Points on a hilly landscape, in no order, each with its height.
From any point a ball takes the steepest step (drop divided by distance) to one of its 2 nearest points. It stops when none of these is lower. Distance is the straight distance between rows; heights are no part of it.
(853) h=321: -24; -204; 214; -67; -10; -343; 182; 105; 122; -122; -16; -308; 121; -242; 98; -24; 266; -371; 264; -72; -87; 629; 39; 107
(454) h=387: -91; -18; -3; -146; -348; -172; -206; 165; -111; 178; 211; -173; -223; -201; 210; 126; 131; 300; 213; -17; 198; 348; 90; 20
(581) h=555: 239; -8; 49; 233; 214; 142; 233; 62; 27; -77; -325; -198; 146; 52; 108; 47; -66; -231; -1; 24; 136; -89; 44; 21
(747) h=334: -215; -283; 25; -184; -51; -37; -232; 301; -154; 86; 33; -170; 85; -173; -38; -84; 367; -81; -148; 18; -45; 648; 154; 252
(1179) h=693: -68; -344; 41; 256; 398; 86; 237; 71; 102; 27; 76; 128; 40; -105; 276; 63; -202; 49; -342; 261; -19; -141; 279; 250
(244) h=284: 92; -80; -14; 1; 58; -87; -105; -108; 105; 78; -20; 39; 157; 171; -154; -85; 53; -45; -9; 31; -217; -261; -275; 30
(1485) h=308: -185; -505; 156; 41; 68; -168; -18; 5; 304; -28; -132; -24; 344; -47; -70; -340; 174; -219; -71; 70; -398; 158; -110; 393
(809) h=396: 92; 282; -42; -140; -22; -50; -402; -145; -80; -74; 67; 75; -132; 83; -180; 73; -66; 119; 48; -70; -58; -254; -236; -50
(276) h=313: 89; 248; -170; -108; -38; -7; -295; -66; -81; 229; 14; 90; -55; 138; -172; 52; -47; 54; 4; -166; 10; -280; -71; -348
(1062) h=532: 246; -19; 27; 157; 137; 60; 124; 18; 108; 44; -286; -116; 218; 125; 41; -22; 38; -240; -16; 2; 42; -175; -97; 27
(982) h=842: 18; -225; 97; 78; 211; 80; -8; -213; 250; -276; -53; 94; 308; -29; -151; -258; 19; -120; 256; -8; -335; -312; -341; 555
(1564) h=626: 9; 274; -99; 57; 10; 208; -118; -42; -274; -239; 226; 307; -187; 192; 23; 117; -115; 172; -240; 53; 77; -171; 76; -70
(1225) h=360: -150; -105; 196; -173; -89; -407; -124; 89; 45; -311; 256; -328; 3; -261; -20; 79; 69; 58; 331; -143; -332; 375; -128; 276
(985) h=392: 7; 222; -95; -400; -186; -331; -468; -175; 82; 62; 121; -140; -159; -188; -183; 45; 81; 75; 345; -88; -246; 57; -157; -6
(1290) h=247: 87; -161; 15; 18; 44; -138; -130; -64; 197; 55; -119; -52; 196; 49; -40; -186; 95; -145; 83; 4; -256; -73; -239; 172
(62) h=482: 84; 159; 151; 53; 111; 188; 58; -129; -75; -421; -224; -57; 126; 21; -130; -81; -218; -243; 39; -69; 52; -218; -157; 99
(224) h=788: -45; 23; 58; 61; 182; 241; 210; -119; -19; -393; -146; 228; 296; 192; -175; -148; -206; -180; -205; 26; -77; -306; -159; -86
(1251) h=599: -30; 36; -227; 207; 94; 226; 182; -12; -135; -47; 220; 294; -142; 158; 69; 98; -172; 184; -332; 237; 149; -111; 257; -111
(1380) h=393: 52; 223; -10; -252; -83; -155; -577; -152; -87; -14; 211; 59; -201; 76; -181; 97; -71; 303; 87; -62; -109; -195; -239; 15
(1436) h=406: -200; -31; 106; 94; -80; -50; -4; 125; -112; 7; 323; -100; -313; -197; 288; 84; -1; 436; 19; 81; 208; 148; 101; 343
(259) h=502: 71; 344; 201; 37; 79; 37; 202; 62; -209; -555; -71; -257; 32; -183; -36; 165; -267; -8; 400; -236; 208; -43; 12; -180
(1547) h=341: -218; -284; -29; -76; -185; -25; -128; 342; -90; 95; 93; -193; 31; -231; 72; -27; 257; 22; -135; 9; 93; 620; 193; 301
(261) h=633: 109; -314; 41; 151; 75; -66; 229; 86; 239; 292; -209; -34; 287; 116; 99; -57; 56; -117; -179; 142; -39; -9; 9; 11
(157) h=346: -105; -192; -103; -62; 21; -99; 49; -98; 300; 204; 20; 223; 311; 185; -298; -254; 140; -30; 66; 100; -403; -252; -405; 42
(1394) h=209: -121; -261; -43; -41; -203; -117; -76; 139; 77; 472; 90; 85; 68; 148; -75; 30; 82; 192; -281; 106; -44; 89; 85; -82
(1374) h=212: 109; -158; 53; -68; -8; -119; -91; -104; 190; -37; -152; -155; 160; -62; -42; -150; 142; -314; 215; -31; -218; 77; -193; 244
(591) h=669: 12; -476; 190; 191; 270; -80; 179; 164; 275; 130; -121; -81; 204; -142; 314; -7; -49; -87; -205; 87; -15; 102; 168; 399
(1370) h=390: 28; 316; -134; -365; -157; -237; -570; -180; -2; 62; 130; -55; -217; -114; -172; 103; 23; 192; 256; -150; -158; -175; -180; -73
(978) h=576: 9; 12; -171; 361; 139; 293; 217; -19; -117; -39; 166; 161; -215; 48; 213; 58; -200; 113; -236; 270; 227; -93; 330; -1
(1021) h=189: 297; 211; -123; 73; -33; 92; 55; 90; -39; 143; -197; -249; -125; -88; 126; 96; 51; -107; 274; -175; 345; -18; 89; -224
(1483) h=808: 55; 158; 99; -27; -17; 248; 4; -343; -47; -299; -218; 284; 273; 72; -404; -230; -148; -109; 93; -85; -104; -376; -302; -154
(1332) h=362: -152; -349; 48; 37; -172; -66; -111; 285; -15; 177; 94; -125; -21; -170; 146; -44; 123; 200; -208; 65; 128; 377; 203; 386
(963) h=340: 23; 145; -208; 216; 11; 380; 230; -6; -195; 1; 31; 216; -125; 181; -44; 36; -81; 74; -203; 135; 243; -189; 261; -420
(1208) h=228: 63; 24; -150; 212; 120; 232; 300; 2; -52; 202; -33; 138; -6; 229; -13; 73; -99; 66; -201; 201; 135; -192; 170; -279
(213) h=377: 89; -49; -134; 373; 139; 192; 333; -10; -1; 337; -57; 55; -73; 113; 91; 29; -49; 154; -186; 256; 209; -62; 279; -207
(637) h=314: 13; 24; -6; -31; 137; -57; -79; -88; 34; -1; 59; 212; 83; 276; -172; -15; -60; 97; -184; 71; -215; -299; -255; 11
(82) h=276: 106; 257; -235; -141; -160; -86; -116; -32; 46; 442; -129; -135; -173; -126; 167; 95; 138; -153; 287; -285; 134; 196; 210; -350
(770) h=475: 213; -30; -58; 386; 93; 293; 269; 47; -60; 228; -157; -32; -73; 37; 156; 33; -23; 5; -44; 159; 362; -93; 281; -143
(297) h=374: -85; -23; -145; -129; 57; -52; 124; -102; 239; 201; 4; 291; 214; 228; -393; -179; 50; 23; -1; 54; -250; -343; -492; -164
(555) h=379: -70; 1; -26; -133; -282; -116; -357; 54; -69; 422; 143; 35; -178; 48; 116; 57; 87; 255; -25; 24; 65; 94; 50; -155
(936) h=326: 70; 201; -188; -42; -159; 54; -251; -78; -70; 405; 65; 0; -279; 52; 116; 113; 29; 262; 82; -81; 191; -99; 93; -292
(525) h=323: -232; -1; 149; -444; 94; -241; -206; -169; -95; -7; -92; -160; 52; -362; -281; -26; 298; -187; 327; -73; -216; 709; -6; -49
(1246) h=547: 81; 78; -85; 86; -272; -39; 62; 86; 19; 361; -8; -228; -282; -209; 284; 103; 189; 73; 321; -61; 339; 377; 197; -190
(18) h=366: 14; -61; 135; -77; -24; -419; 1; 2; 48; -358; 212; -391; 52; -298; -9; 95; 13; -15; 502; -190; -380; 275; -125; 223
(527) h=279: 196; 8; 139; 43; 139; -132; 175; 20; 108; -329; -122; -343; 125; -169; -52; -17; 44; -286; 348; -131; -135; 25; -253; 287
(1560) h=370: 47; 260; -211; 165; -39; 302; 32; -112; -231; 75; 83; 191; -324; 124; 50; 126; -62; 217; -90; 93; 265; -160; 196; -319
(971) h=324: -261; -112; 132; -338; 75; -174; -280; -47; -114; 93; -122; -120; 97; -281; -213; -164; 343; -253; 151; -56; -146; 658; 6; -26
(693) h=398: -89; 119; 15; 10; -197; -30; -66; 117; -163; 74; 300; -95; -363; -173; 299; 163; -1; 480; 181; 55; 265; 145; 6; 101
(600) h=826: 91; -68; -12; 72; 71; 144; 33; -247; 143; -225; -161; 206; 376; 71; -325; -241; -33; -155; 225; -29; -226; -357; -380; 142
(518) h=518: 10; 238; -104; 283; -51; 396; 284; -8; -255; -236; 36; -33; -345; -111; 221; 62; -129; 62; 99; 104; 488; -5; 255; -117
(915) h=403: 19; 53; 165; -18; 84; -63; -185; 11; -14; -103; 166; -52; -152; 42; 96; 86; -74; 131; -11; 4; -26; -102; -109; 305
(359) h=315: -76; -1; -52; -363; -272; -210; -451; 11; -35; 371; 51; -61; -98; -109; -3; -46; 154; -28; 62; -129; -122; 293; 88; -150
(1339) h=816: 160; 77; 1; 40; 72; 147; -7; -209; 59; -164; -240; 89; 278; 70; -288; -189; -57; -193; 165; -79; -61; -340; -299; -26
(847) h=533: 65; 88; -89; 357; 109; 329; 346; -17; -153; -128; 18; -65; -299; -135; 288; -5; -121; 59; -29; 215; 405; 22; 299; 86
(218) h=418: -41; 344; 145; -146; 10; 149; -37; -107; -246; -690; 70; 81; -187; -54; -35; 67; -266; -42; -62; -127; 47; -133; -55; 107
(783) h=309: 68; -151; 156; -76; 62; -349; 145; 12; 136; -235; -12; -340; 134; -225; 8; -23; 186; -342; 395; -114; -236; 461; -71; 158
(998) h=318: -124; 68; -40; -410; -172; -254; -415; -102; 1; 222; -26; -126; -76; -199; -74; -58; 203; -146; 189; -111; -189; 300; 71; -134
(685) h=799: -90; 107; 72; -62; -4; 229; 147; -289; -34; -458; -118; 433; 283; 195; -343; -256; -208; -143; -134; -8; -107; -315; -206; -163
(229) h=291: -123; -422; 212; 34; 140; -157; -47; 74; 277; -49; -25; -112; 227; -98; 82; -202; 78; -84; -162; 14; -231; 13; -92; 507
(832) h=499: 152; 190; 197; 71; 141; 6; 286; 121; -97; -511; -116; -313; 73; -195; 8; 104; -156; -148; 328; -222; 154; -20; -53; 47
(512) h=679: -57; -433; 140; 255; 280; 14; 207; 117; 259; 217; -6; 38; 124; -129; 253; 58; -175; 42; -242; 213; 40; -3; 267; 331
(347) h=749: 4; -122; -89; 217; 363; 178; 412; 64; 154; -39; -50; 229; 199; 131; 39; 75; -189; -58; -334; 241; 10; -197; 62; -64
(474) h=389: -24; 294; -188; -315; -239; -235; -538; -98; -35; 268; 64; -34; -192; -81; -46; 52; 81; 113; 178; -156; -129; -77; 35; -215
(1113) h=512: 223; 121; 117; 257; 168; 208; 407; 146; -74; -175; -190; -312; -48; -126; 232; 122; -42; -122; 219; 12; 351; 59; 165; 46
(683) h=358: -152; -20; -112; -104; 185; -11; 184; 27; 74; 133; 217; 326; -69; 314; -124; 145; -110; 304; -439; 300; -110; -215; -100; -117
(448) h=423: 192; -23; -141; 179; 49; 138; 274; 12; 59; 469; -202; 16; 47; 181; -58; 53; 51; -104; -72; -61; 151; -153; 59; -381
(267) h=347: 67; 90; -121; 113; -191; 53; -139; -16; -138; 479; 101; 52; -295; 73; 134; 55; 69; 330; 4; 23; 254; 3; 143; -196
(115) h=351: 43; 160; -157; 49; 55; 137; 33; 1; -120; 269; 63; 222; -131; 267; -99; 167; -33; 201; -181; 33; 109; -284; 21; -416
(188) h=331: 10; 100; -54; -25; 145; 15; -100; -123; -121; -112; 148; 263; 5; 288; -149; 62; -110; 187; -289; 60; -147; -249; -165; -83
(1289) h=500: 191; -122; 6; 239; -83; 40; 108; 79; 11; 320; -85; -110; -127; 27; 277; 28; 56; 38; 33; 122; 308; 132; 220; 23
(1017) h=382: -108; -59; 99; -47; -262; -278; -69; 218; -118; 8; 279; -268; -155; -273; 238; 151; 92; 328; 337; -105; 126; 448; 91; 25
(1067) h=238: 234; 264; -175; -33; -117; -36; 5; 55; 32; 301; -179; -220; -155; -136; 170; 132; 110; -133; 349; -274; 258; 131; 193; -323
(1287) h=332: -105; -154; -83; -249; -167; -211; -256; -105; 96; 369; -87; 59; 129; 49; -151; -205; 221; -138; 31; -50; -386; 23; -149; -229
(1079) h=246: 262; 190; -31; 141; 7; 244; 110; 25; -92; 144; -235; -75; -62; 110; 68; 73; -23; -96; 97; -107; 329; -121; 149; -342
(117) h=348: -205; -179; 100; -299; -233; -227; -452; -31; 52; -69; 34; -143; -21; -89; -171; -119; 143; 41; 61; 11; -368; 218; -160; 318
(152) h=320: -83; -137; -111; -145; -192; -194; -142; 46; 94; 447; -10; 112; 111; 159; -77; -66; 167; -30; -96; -17; -233; -6; -68; -295
(212) h=415: -43; 251; 68; -82; 164; 80; -89; -55; -199; -565; 180; 98; -222; 30; 21; 127; -147; 89; -91; -68; -18; -131; -83; 295
(972) h=328: -168; -230; 60; -246; -22; -103; -255; 70; -140; 107; -116; -134; 147; -179; -105; -131; 369; -246; -25; 29; -100; 656; 40; 73
(1078) h=251: 230; -18; 75; 35; 108; -95; 80; -61; 176; -127; -207; -241; 173; -75; -12; -86; 99; -336; 275; -35; -96; -20; -244; 234
(223) h=339: -110; -189; 6; -232; -176; -199; -315; -29; 66; 262; -47; 8; 193; 51; -144; -214; 216; -113; -74; 39; -320; 159; -108; -9
(1211) h=295: 52; 237; 61; 22; -26; 274; 60; -100; -172; -283; -185; 158; 89; 187; -149; -11; -184; -171; -156; -71; 168; -245; 75; -332
(70) h=305: -40; -265; 137; 81; -30; -94; -59; 130; 88; 205; 5; -124; 72; 23; 153; -6; 33; 98; -176; 104; 9; 87; 89; 280
(226) h=352: -166; -184; 183; -221; -126; -305; -291; 1; 127; -194; 117; -167; -35; -181; -107; -69; 97; 43; 138; -28; -350; 190; -183; 492
(1456) h=229: 46; 205; -57; -61; 42; 140; -35; -145; -53; -23; -170; 262; 118; 152; -365; -82; -121; -53; -54; -133; -24; -398; -231; -375
(508) h=385: -6; 132; -79; -209; -235; -165; -492; -12; -6; 336; 96; -6; -174; 45; -29; 58; 49; 154; 56; -91; -33; -51; 2; -146
(39) h=395: -81; 100; 33; -289; -234; -332; -448; -6; 6; -21; 205; -160; -197; -104; -41; 56; 56; 179; 225; -71; -150; 109; -137; 161
(1434) h=777: 40; -46; 85; 146; 260; 245; 296; -92; 39; -403; -223; 146; 339; 82; -36; -133; -227; -289; -206; 16; 28; -299; -44; 36
(945) h=421: -45; 131; -126; -93; 133; 59; 238; -77; 125; 106; -115; 307; 232; 259; -388; -126; -40; 0; -125; 49; -124; -357; -392; -315
(1371) h=412: -81; 254; 56; -67; 126; 8; -147; -34; -186; -391; 335; 53; -326; 17; 118; 212; -107; 206; -24; -27; 21; -124; -110; 302
(616) h=297: 167; -70; 100; -15; 64; -317; 195; 51; 109; -296; -38; -396; 95; -226; 21; 54; 99; -275; 455; -173; -164; 256; -158; 193
(940) h=604: 202; -255; 33; 173; 18; -38; 196; 50; 167; 435; -186; -66; 104; 91; 124; 34; 94; -98; -131; 128; 60; 48; 152; -73
(626) h=310: -35; -73; -68; 65; 49; 11; 128; 34; 24; 383; 86; 172; -62; 232; -27; 88; -40; 285; -285; 217; 10; -108; 43; -178
(849) h=355: -192; -132; 251; -169; -102; -346; -187; 142; 75; -212; 219; -287; -69; -206; 25; 19; 51; 61; 188; -112; -219; 202; -150; 436
(528) h=296: 62; 265; -266; -135; -87; -76; -228; -121; 10; 377; -54; 176; 41; 119; -251; -54; -20; -20; 55; -269; -187; -375; -172; -384
(1439) h=708: -44; -276; -99; 314; 363; 182; 396; 35; 106; 19; 110; 125; 6; -82; 218; 35; -262; -2; -326; 316; 87; -100; 338; 115
(233) h=330: -109; -327; -52; -27; -28; -108; 49; -104; 364; 122; -40; 148; 396; 144; -267; -360; 186; -153; 99; 148; -454; -105; -305; 146
(420) h=513: -12; 235; -186; 181; -164; 421; 175; -37; -276; -364; 100; 76; -386; -11; 186; 73; -158; 109; -99; 50; 415; -18; 302; -98
(403) h=361: -10; 81; -149; -30; 103; 61; 188; 44; 51; 322; 65; 204; 10; 310; -159; 97; 0; 183; -278; 137; 16; -277; -59; -321
(744) h=336: -108; -279; 204; -14; -12; -220; 158; 281; 73; -90; -8; -314; 131; -243; 146; 24; 256; -230; 77; -111; 1; 619; 139; 261
(55) h=378: -120; -46; 62; -129; -197; -400; -34; 183; -111; -128; 268; -301; -12; -288; 196; 134; 145; 149; 419; -156; -104; 536; 92; -69
(994) h=292: -80; -95; -136; -178; -267; -156; -196; 94; -40; 613; -63; 68; 22; 92; -37; -46; 151; -29; -119; -104; -108; 179; 131; -341
(818) h=509: -63; 326; -47; 71; -238; 329; 92; -47; -255; -588; 88; 165; -325; -13; 143; 97; -230; 39; -63; -53; 327; -57; 271; -154
(305) h=394: -19; 177; -42; -130; -235; -154; -242; 79; -99; 183; 164; -125; -319; -98; 206; 170; 51; 339; 262; -53; 232; 137; 16; -23
(1116) h=504: 165; 134; 146; 156; 229; 95; 356; 174; -49; -286; -130; -305; 32; -134; 175; 126; -126; -207; 217; -129; 226; -9; 11; 142
(172) h=271: 81; 218; 2; 8; 2; 211; 47; -117; -131; -38; -234; 189; 96; 175; -208; -45; -153; -115; -94; -135; 96; -331; -35; -375
(901) h=311: -172; -1; -150; -330; -286; -167; -430; -21; -38; 518; 5; 46; 11; 5; -62; -90; 156; -29; -85; -146; -225; 168; 92; -282
(265) h=765: 72; -115; -15; 186; 327; 179; 328; -9; 83; -143; -208; 88; 306; 138; 27; -52; -149; -194; -241; 129; -22; -250; 11; -18
(1334) h=338: 243; 64; -196; 186; 3; 134; 121; 31; -29; 433; -214; -31; -64; 120; 33; 43; 27; -45; 21; -89; 219; -130; 206; -340
(1249) h=422: -37; 292; 186; -167; -20; 157; -74; -266; -168; -757; 24; 148; -74; -81; -224; -51; -276; -116; 35; -151; -48; -174; -189; 114
(143) h=353: -107; -337; 109; 154; -82; -22; 14; 141; 89; 268; 68; -72; 16; -75; 192; -13; 22; 220; -225; 134; 165; 183; 248; 292
(718) h=345: -157; -241; 43; -267; -194; -211; -348; -53; 32; 77; -45; -54; 74; -41; -148; -226; 185; -99; 23; 59; -330; 226; -153; 184
(337) h=619: -62; 97; -240; 122; -26; 300; 163; -3; -118; -419; 219; 410; -84; 68; 18; 109; -173; 70; -434; 53; 38; -152; 254; -38
(648) h=372: 12; -51; 136; -14; -34; -453; 21; 127; -4; -234; 190; -380; 59; -253; 120; 148; 82; -21; 489; -210; -202; 464; 32; 10
(1475) h=380: 32; 326; -144; 93; -81; 259; -114; -44; -294; -72; 133; 140; -413; 73; 136; 126; -88; 286; -14; 63; 333; -92; 96; -212
(1152) h=307: 76; 262; -167; -161; -186; -68; -253; 15; -25; 342; -16; -114; -234; -40; 135; 89; 79; 102; 200; -186; 167; 41; 123; -253
(56) h=611: -110; -20; -314; 201; 110; 233; 215; 8; -20; -210; 340; 422; -201; 46; 112; 73; -215; 176; -447; 215; -5; -120; 301; -38
(123) h=507: -48; 336; 171; -53; -165; 248; 146; -65; -215; -658; -28; 7; -202; -4; 97; 130; -298; -127; 39; -106; 338; -76; 165; -197
(1303) h=420: 53; 27; 103; 59; 68; -64; 3; 94; 2; -42; 69; -180; -176; -8; 199; 145; -45; 120; 84; 35; 151; 19; 4; 190
(965) h=492: -29; 201; -92; -71; 100; 193; 189; -49; -102; -129; 2; 329; 38; 302; -253; 33; -127; 25; -320; 72; -11; -304; -64; -420
(336) h=267: -85; -337; 168; 49; 23; -176; -59; 124; 166; 38; -31; -107; 168; 3; 142; -67; 34; -1; -186; 56; -159; 89; 9; 360
(1541) h=835: 123; -154; 19; 113; 168; 55; 61; -180; 215; -197; -172; 66; 346; 63; -177; -257; 8; -198; 193; 30; -235; -265; -340; 290
(456) h=344: -121; 109; -99; -125; 182; 19; 97; -48; -33; -66; 225; 386; -36; 366; -189; 97; -80; 274; -382; 160; -144; -234; -188; -151
(951) h=550: 131; -202; -34; 201; -127; -5; 132; 84; 97; 487; -100; -106; -20; -6; 191; -58; 113; -35; -30; 91; 256; 216; 273; -114
(1007) h=397: 27; 124; 122; -159; -87; -219; -334; -32; 36; -69; 143; -177; -163; -25; -24; 52; 2; 145; 119; -48; -95; -29; -169; 184
(1106) h=375: -269; -385; 206; -82; -29; -115; -59; 310; 76; -63; 68; -198; 50; -295; 154; -27; 125; 62; -165; -65; -25; 353; 103; 570
(30) h=526: 253; 35; -23; 333; 124; 231; 314; 86; -3; 63; -237; -155; -25; 1; 181; 103; -52; -129; 38; 57; 354; -3; 182; -27
(1081) h=437: -91; 129; 196; -43; 30; 224; 71; -293; -72; -808; -58; 214; 78; -35; -166; -185; -240; -226; 6; -78; -114; -257; -178; 264
(35) h=551: 5; 100; -60; 279; 132; 267; 198; 28; -179; -146; 140; 49; -245; -36; 278; 77; -116; 113; -99; 174; 283; -76; 245; 128
(249) h=462: -1; 98; 217; 46; 152; 172; 68; -149; -52; -597; -119; 112; 130; -47; -99; -102; -206; -255; -37; -51; -36; -279; -169; 264
(171) h=729: -30; -144; -166; 301; 288; 261; 462; 31; 56; -26; 58; 206; 13; 79; 99; 98; -230; -12; -379; 281; 76; -122; 268; -78
(386) h=445: 87; -43; 102; 147; 22; 43; 137; 126; 29; 125; 9; -159; -155; -61; 310; 100; 8; 78; 40; 51; 231; 69; 112; 245
(1507) h=256: -149; -229; -11; -5; -57; -108; 121; 117; 138; 461; 116; 119; 121; 212; -52; 76; 8; 266; -348; 262; -93; -41; 11; -116
(328) h=356: -141; -367; 233; 38; -21; -158; 129; 322; 114; -37; 101; -292; 33; -331; 213; 67; 152; -22; 12; -88; 80; 493; 170; 425
(814) h=649: 126; -364; 107; 161; 139; -96; 198; 57; 339; 125; -250; -58; 355; 70; 151; -157; 68; -283; -127; 67; -150; 46; -40; 194
(263) h=273: 83; 290; -204; -104; -2; 29; -118; -208; -11; 192; -159; 191; 131; 126; -341; -89; -75; -72; 61; -289; -111; -373; -218; -430
(507) h=365: -47; -6; -36; 85; -276; 1; -199; 31; -77; 414; 177; 24; -300; -1; 179; 45; 78; 451; -24; 111; 239; 119; 104; -40
(579) h=534: 169; 50; -20; 204; -141; 44; 123; 72; -12; 325; -51; -164; -207; -120; 257; 74; 119; 80; 233; 64; 366; 243; 178; -84
(513) h=322: -159; 92; 45; -395; -52; -301; -266; -226; 10; 100; -32; -143; -12; -286; -153; -70; 245; -193; 358; -85; -261; 516; 29; -105
(974) h=848: 28; -157; 163; 63; 329; -2; 21; -117; 168; -334; -54; 10; 164; -60; -34; -179; -62; -111; 3; 6; -228; -286; -281; 549
(360) h=463: -70; 186; -88; -79; 141; 190; 326; -46; 60; -39; -122; 330; 232; 282; -358; -105; -117; -96; -212; 75; -4; -360; -238; -407
(1449) h=505: 2; 395; 181; -55; -53; 164; 166; -1; -263; -596; -51; -118; -94; -87; 39; 134; -272; -81; 246; -140; 316; 10; 114; -240
(858) h=327: 36; 251; -194; -50; -6; 44; -166; -24; -96; 367; 52; 172; -149; 242; -83; 138; -4; 175; -107; -118; 51; -267; -31; -373
(6) h=493: 85; 196; 191; 9; 98; 72; 117; -26; -78; -486; -94; -149; 61; -120; -105; 71; -167; -200; 213; -142; 54; -157; -171; 173
(269) h=623: -11; 192; -133; 41; -40; 265; 57; -54; -199; -405; 120; 359; -90; 235; -42; 92; -168; 65; -369; 13; 16; -211; 114; -165
(671) h=627: -24; 325; -104; -73; -57; 201; -158; -68; -292; -549; 293; 355; -283; 120; 26; 148; -137; 212; -218; -48; 39; -132; 64; 55
(948) h=319: -178; -414; 49; 9; -20; -132; -34; -40; 302; 68; -114; 87; 420; 61; -169; -373; 215; -191; 26; 95; -463; 71; -216; 263
(1383) h=660: 47; -408; 175; 102; 199; -98; 181; 154; 323; 60; -186; -156; 290; -88; 233; -73; 78; -257; -117; 59; -65; 159; 74; 369
(98) h=485: 140; -46; -78; 59; 87; 40; 161; 44; 101; 306; -192; 30; 179; 220; -64; -4; 70; -107; -134; 26; 8; -208; -62; -274
(332) h=257: -123; -240; -81; -96; -281; -91; -180; 195; -79; 480; 10; 37; 44; 24; -24; -73; 245; 67; -253; 39; -34; 300; 166; -125

For each start below, name the point where the ball stops.
(945) => (336)
(1564) => (832)
(555) => (1021)
(171) => (1289)
(1062) => (1021)
(115) => (1456)
(1106) => (1374)
(974) => (1289)
(982) => (1289)

Two balls start at each pair of points below. Name the first point that both come to, or write never.
(693) and (1332) => (994)
(18) and (525) => (994)
(1547) and (1436) => (994)
